Points, in no order, along strands that fork, close into loops and pass close to each other.
Points whose rows are less than 109 apart are linked; no others are. Some points are linked to none.
k121: [-42   9  -4 -21  41  -6  32 -58   1  57  -2  -9  -8 -11  28  38  23   6
 -36 -44  43]
k231: [ 19 -55 -17 -16  -7 -17 -76   5 -41 -18 -48  -2   2  27 -16 -59 -55   0
   5 -21  17]
k271: [-32  -1  -5 -23 -38 -59  20  59 -28 -41 -93  34 -58 -28   3  52  32   4
 -47  49 -54]
k962: [  0  40   5  58  26 -19  22 -58  60  52  62   1  21 -52  29  31  48  20
 -26 -55   2]
k26: [ 20 -37   9  24 -41 -10   6  -3 -32   3  17  34  -9   9  42 -15 -40  16
  10 -45   9]
k243: [ -5 -32 -30 -29   3 -36 -62  21 -37 -18 -74 -20 -13  18 -36 -34  -3 -11
   8   5  -9]
k664: [  -6  -12   58   -4   13   44  -12   31   -7  -77  -17   49    8  -27
   24   20  -22  -15 -105   72  -15]
k416: [ 11   1   7   9  -7  22   3   6  -2   3  23 -13  11  14  -8 -22 -15  -3
  37   5 -15]
k109: [  7   2  29 -22 -13 -10  18  77  -4   4 -13  -7 -59  -9 -38  18 -38 -12
   6 -27 -26]
k549: [ 20 -17  42  39 -28 -22  49 -10  10  17  56  50 -42 -26  57  33 -53   6
 -26 -81   5]
k766: [  6   0 -64  32 -25   6   0 -61   5  28  33 -26  56  35  17 -33  56  19
  67   8   7]
k275: [ -1  -4 -80  31 -12  43 -36 -70   7 -21  26 -12  87  46  21 -55  51  13
  42  49  26]
k900: [ -6 -35 -26  -8 -13 -60 -20   3 -37  12 -62  20 -28 -10   9  -3 -14  32
 -23 -45   5]
k74: [  26   45    1  -13   47   17  -69   15   45    9   -6  -61    9    7
 -112  -55   -9  -35   38  -14    4]
k47: [-58   4  -7 -56  62  22  23 -93  -8  70  -2 -34  14  14  41  27  14   5
 -16 -22  74]
k11: [-26  23   9 -33  -6  30  25  77   2 -38 -31 -12 -26  17 -46  18  22 -38
  42 103 -78]
k161: [ 21  23 -27  -1  32  30 -73   0  13 -14   0 -49  36  28 -79 -63 -12 -26
  50  28   8]
k357: [ 24 -10   5   0 -31 -20 -50  39 -15 -39 -41   1 -13   8 -24 -33 -21   0
  28  28 -37]
k570: [-12 -32   4  -9 -20 -44  14  27 -41 -11 -59  47 -42 -19  30  34 -13  20
 -58 -26  -2]
k888: [ 31  57  11  73 -23  -5 -20   5  71 -26  16  -6  40 -49 -10  11  66  16
   6  60 -77]
k253: [  8 -15  29   9  43   4 -29   0   3 -13 -20  18   6 -20 -11  -3 -28   0
 -65 -19  17]
k608: [ 15   0  70  28 -21  21   2  32  18 -80  11  61  12 -31  41  20 -34   8
 -68  60 -36]
k392: [ 54 -21  14  13 -42  59 -46  33 -11 -68  46  -5  34  42  -1 -68 -51   0
  61  41  -1]
k969: [  2  10 -24  22 -33   8  29 -16   4  31  43 -12  25  15  10  -4  48   9
  65  10 -21]
k293: [-20 -18 -17 -40 -10   6  31 -18 -43  43   4 -17 -14  45  22  -6  -9  -2
  66 -15  15]
k755: [-31 -11   8 -35  28 -37  76  -1 -31  23 -22  30 -64 -33  21  74 -35  11
 -89 -78  60]
k884: [-50  53  19 -76  59  52  53  -9  23  25   1 -58 -11   9 -21  44  19 -42
  26  51   7]
k510: [ 62  -9  23  47   0  21 -23 -29  13   9  55  -4  34   8   2 -48 -32   0
   4 -39  30]
k200: [ 17  28  18   7 -10  10   0  63  14 -36  -3 -11  -6 -13 -30   6  13 -10
  22  65 -68]
k609: [-33  17 -19 -29  59  43  12 -91  23  47  35 -35  48  15  33   9  28  -1
  15  10  53]
k146: [ 43  -3  -4   0   3  59 -57   5  -1 -35  49 -32  46  52 -47 -79 -42 -19
  61  28  15]
k93: [ 23 -45 -62  51 -54 -28 -49 -69 -21   4  -3  16  56  32  36 -58  11  41
  11 -30  41]
k203: [-28  17 -40 -16   2  25  22 -88   9  56  40 -31  40  33  44  -8  53  17
  57  17  21]
k306: [ -8  36  19 -39  10  50  35  64   9 -17  21 -44 -16  21 -46  12   4 -46
  73  65 -47]
k36: [-10 -34 -26 -42  -8  13 -16  31 -53 -15 -14 -17  -6  61 -21 -46 -24 -25
  66  31  -2]
k134: [-13  44  32 -51  58  37  28 -15  35  45  30 -63 -13  -5 -18  16   0 -23
  25  -3  33]
k778: [ 44 -20 -36  67 -36   7 -34 -71   7  -1  42  17  73  17  41 -52  12  33
  -5 -15  30]
k773: [ 18  59   1  35  -5 -16 -51  35  56 -37 -30  -4  30 -40 -38  -3  66   2
  15  81 -86]
k192: [ 23 -34 -39  16 -73 -23 -15  15 -27  -7  -3  -4  11  43  11 -41  -1  17
  83  13 -17]
k136: [-31 -24 -30 -57  -9 -67  20  46 -51  13 -91   6 -80  -5 -23  33  -9   0
 -30 -47   5]
k804: [-29   3 -45 -39  14 -12  13 -33 -15  48 -25 -54  -7  29 -16 -11  34  -2
  63 -19  10]
k62: [-20 -51 -55  26 -26 -39 -15 -53 -38  21 -17  34  28  19  49 -23  21  33
   0 -30  24]
k254: [ 28  13  71  28 -61 -16  12  65   5 -55   6  52 -24 -34  33  44 -32  18
 -32  49 -57]
k58: [ 45  -3  15  12   7 -30 -39  30  15  11  -3 -22 -24 -16 -55 -30 -35  -5
   6 -81  -1]
k298: [-21 -31  42   4 -26  24  48  30 -35 -49  -3  69 -19  -6  59  29 -35   5
 -43  30 -13]
k890: [  16   64   -2  -16   42  -12  -41   36   58   30  -34  -54  -13  -17
 -114  -13   26  -30   18  -40  -21]
k283: [ 17 -17 -17  46  13  58 -24 -79   9 -12  56  15  94  24  44 -47  13  11
 -16  22  58]
k919: [-22 -35 -30  31  26  23 -29 -83 -18 -22   8  34  82  16  57 -29  14  15
 -49  22  46]
k304: [-32 -24  39 -41  -8  13  90  42 -47   0   1  20 -67  17  35  52 -35 -14
 -14  -3   8]
k120: [-10  25  21 -25  27 -30  69  33  22  13   1  18 -61 -46 -11  95 -13  -7
 -94 -73  42]
k754: [ 36 -39  46  -3 -14  52   1  35 -36 -28  42  14  -8  32  14 -38 -92  -6
  31 -10  12]
k630: [ 36 -27  47   3 -41  59   0  48 -24 -72  38  19  10  32  15 -29 -67 -14
  30  42 -18]
k302: [  5  65  26 -30  31  -9   1  81  60  24 -19 -37 -45 -30 -95  34  12 -33
   0 -29 -26]
k734: [-35   6 -29 -33 -26 -79  13  46 -25   3 -88  11 -72 -27 -17  52  31  20
 -27 -10 -39]
k937: [-44 -41 -58 -20  -4  -1  -4 -53 -41  21 -27  -2  27  40  32 -21  38   9
  18  10  20]
k749: [-31  26 -13  13  23 -35  36  -3  20  37 -15   3 -26 -43 -11  52  53   8
 -30 -24 -19]
k386: [  7   6 -16  39   7 -44  -5 -40  35  56  25  -2  -4 -38  -8  15  35  12
  -4 -83  -2]
k624: [-17  13  -1  14 -23 -52  -4  32   8 -24 -60  33 -27 -38   2  48  56  13
 -33  48 -58]
k260: [-47 -17 -20 -57  11 -36  67  15 -44  31 -49   7 -73  -8   6  61   0   7
 -36 -48  39]
k823: [ 21  32  45 -22  48  38  13 -44  51  62  70 -54   1  -2 -10 -10 -19 -21
  23 -51  37]
k272: [-24  19  32 -38  74  88  14 -50  10  -7  33 -17  40   7  20  12  -6 -30
 -35  46  49]
k25: [ -39  -47    2   -3   49   -4  -30  -51  -39   -9  -37   54   23   -7
   36    0  -23   13 -107  -23   58]
k768: [ 64  10 -49  50 -27   6 -85 -26  24 -33  11 -29  54  16 -34 -80   6  15
  42  18   3]
k827: [ 27  47  32 -15  -4 -54  -6 100  41  -6 -44 -10 -66 -48 -75  34   0 -16
 -28 -41 -39]
k812: [ 43  21  30  69 -68 -11  25  22  22 -18  57  34  12 -14  42   9   9  14
  31  20 -58]
k825: [ 45 -33   1  21 -32   4  -5 -30 -10  30  49  -6  14  24  18 -46 -45  12
  47 -50  27]
k390: [  5 -52 -74  10 -28 -27 -77 -52 -27 -15 -44  13  61  34   2 -69  25  25
   4   6  30]
k553: [-37  19  36 -44   2  17 108  48  -7  17   5  -6 -68   1  14  88  -2 -26
   0  16   3]
k482: [ -9  33 -20   1  19 -44  -9  23  30  26 -44  -9 -26 -38 -57  28  50   8
 -19 -16 -36]
k367: [-23 -67 -22 -40 -26  -8 -11  24 -75 -10 -39  12 -22  54  12 -32 -25  -6
  32   7  14]
k652: [-46  37  28 -76  44  48  86  20  -7  21  -2 -28 -44   9  12  65  17 -22
  -7  45  14]
k922: [-12  -6 -50 -38  -1  27 -21  11 -21 -22   7 -48  25  67 -41 -62   9 -22
  97  64  -4]
k685: [-18 -21  43   5 -34  -8  85  38 -38 -18  14  63 -57 -12  64  65 -46   9
 -34 -11  -9]
k417: [ 31  46   6  15  -7 -29 -54  55  38 -28 -34 -23  -4 -28 -62 -15  24   0
  24  39 -65]
k473: [ -7  21 -31  -8  -3  56  10  -8   5  -9  44 -48  42  52 -22 -36  23 -17
 101  74  -4]
k459: [-59 -44 -13 -11  51  23 -13 -71 -27  -6 -18  35  48   9  60  -1  17  -1
 -91  23  62]
k344: [ 24  14  14  11  29  -6   1 -39  49  57  45 -29 -11 -27 -16 -10   0  -8
   2 -84  22]
k535: [ -8  -9  29  11   7 -10  51 -44   6  50  57  10 -29 -20  43  30 -30   1
 -13 -89  37]
k455: [  6  26 -47  17  25  58 -28 -76  31   9  58 -44  83  29   1 -49  41  -2
  45  33  41]
k67: [  5 -28  52  28 -26  22  56 -14 -18   1  55  44 -11   1  55  14 -56   5
 -10 -28  11]
k176: [-23  11 -62 -20  18   0 -23 -17  -1  17 -17 -45  23  46 -51 -38  44 -16
  81  29  -9]
k139: [ 30  40  -4  65   1  11 -15 -28  59   1  48  -4  54 -33  -7  -4  40   9
  -6  22 -29]
k287: [  8  45  36 -12  12 -21  25  98  45 -12 -26  15 -50 -50 -54  78   5 -11
 -69   0 -28]
k905: [ 19 -20 -53  14  -9  -9 -74 -20   0 -39 -16  -4  51  22 -17 -68  11   6
  27  26   4]
k693: [ 59 -14  33  30 -29   3 -36  32   7 -33  18   5   4  -5  -7 -32 -32   7
  15  17 -36]
k984: [-27  -5 -42  -6  13 -50 -28  -8 -13  14 -65  13  -7 -23 -20  13  35  10
 -33 -20 -15]
k690: [-37  -7 -29   3  19 -34  32 -71  -3  81  26  -3 -14 -15  42  15  -3  20
 -19 -89  43]
k705: [ -4  41  28  19   5 -27   5  46  45 -24 -34  20 -17 -59 -25  62  32   8
 -74  35 -56]
k345: [ -15  -42   16   24   11  -32  -41  -21  -18  -42  -50   57   14  -42
   47    8  -17   21 -115  -15   24]
k477: [ -2  14  25 -11   3 -19  44  49  12  19   1  10 -58 -33 -24  53 -24  -8
 -34 -58   1]
k712: [-15 -13  53  -6   8  17  35  40 -23 -54 -26  53 -34 -30  33  50 -32 -12
 -99  35   3]
k981: [ 28 -31  41 -15 -11   7   9  48 -36  -6   7  -7 -38  16 -14 -11 -74 -15
  24 -26  -1]
k611: [-31 -31 -18 -16  28   7 -18 -30 -29   4 -16   5  19  20  12 -14   3   2
 -20   4  26]
k923: [ 23  33  17  50  17  30  19 -50  55  36  81 -13  37 -27  27   6  33   0
   8 -14  -2]
k759: [ -5  44  -6 -21  -4  26  25  18  17  22  33 -54   0  29 -35  -8  24 -25
  94  48 -37]
k460: [ 33  28  41  44 -55 -28  19  57  37 -23  20  27 -21 -35  14  28  10  10
  16  32 -82]
k891: [ 15  54 -19  33  24  34   2 -76  53  34  71 -40  59  -4  11 -24  52  -1
  35  12  19]
k396: [-10 -78  -2 -27 -16 -10 -35   9 -75 -27 -40  32 -20  29  29 -34 -70  -2
 -13 -26  31]
k942: [   4  -18   22   13  -14  -73  -28   12  -15  -33  -71   63  -29  -56
   23   36  -33   40 -102  -33   10]

A fork is a point with three links, a tip a point with one. Leave the first point through the second and follow the links. Name the first fork or tip that comes.
k823 / k134 -> k812
k922 / k473 -> k923
k283 / k919 -> k749
k609 / k47 -> k510
k36 / k367 -> k766
k749 / k482 -> k93

How many points has the smallest loop of links through each point below? Write - if it is on no loop.
k287 -> 21
k357 -> 24
k549 -> -
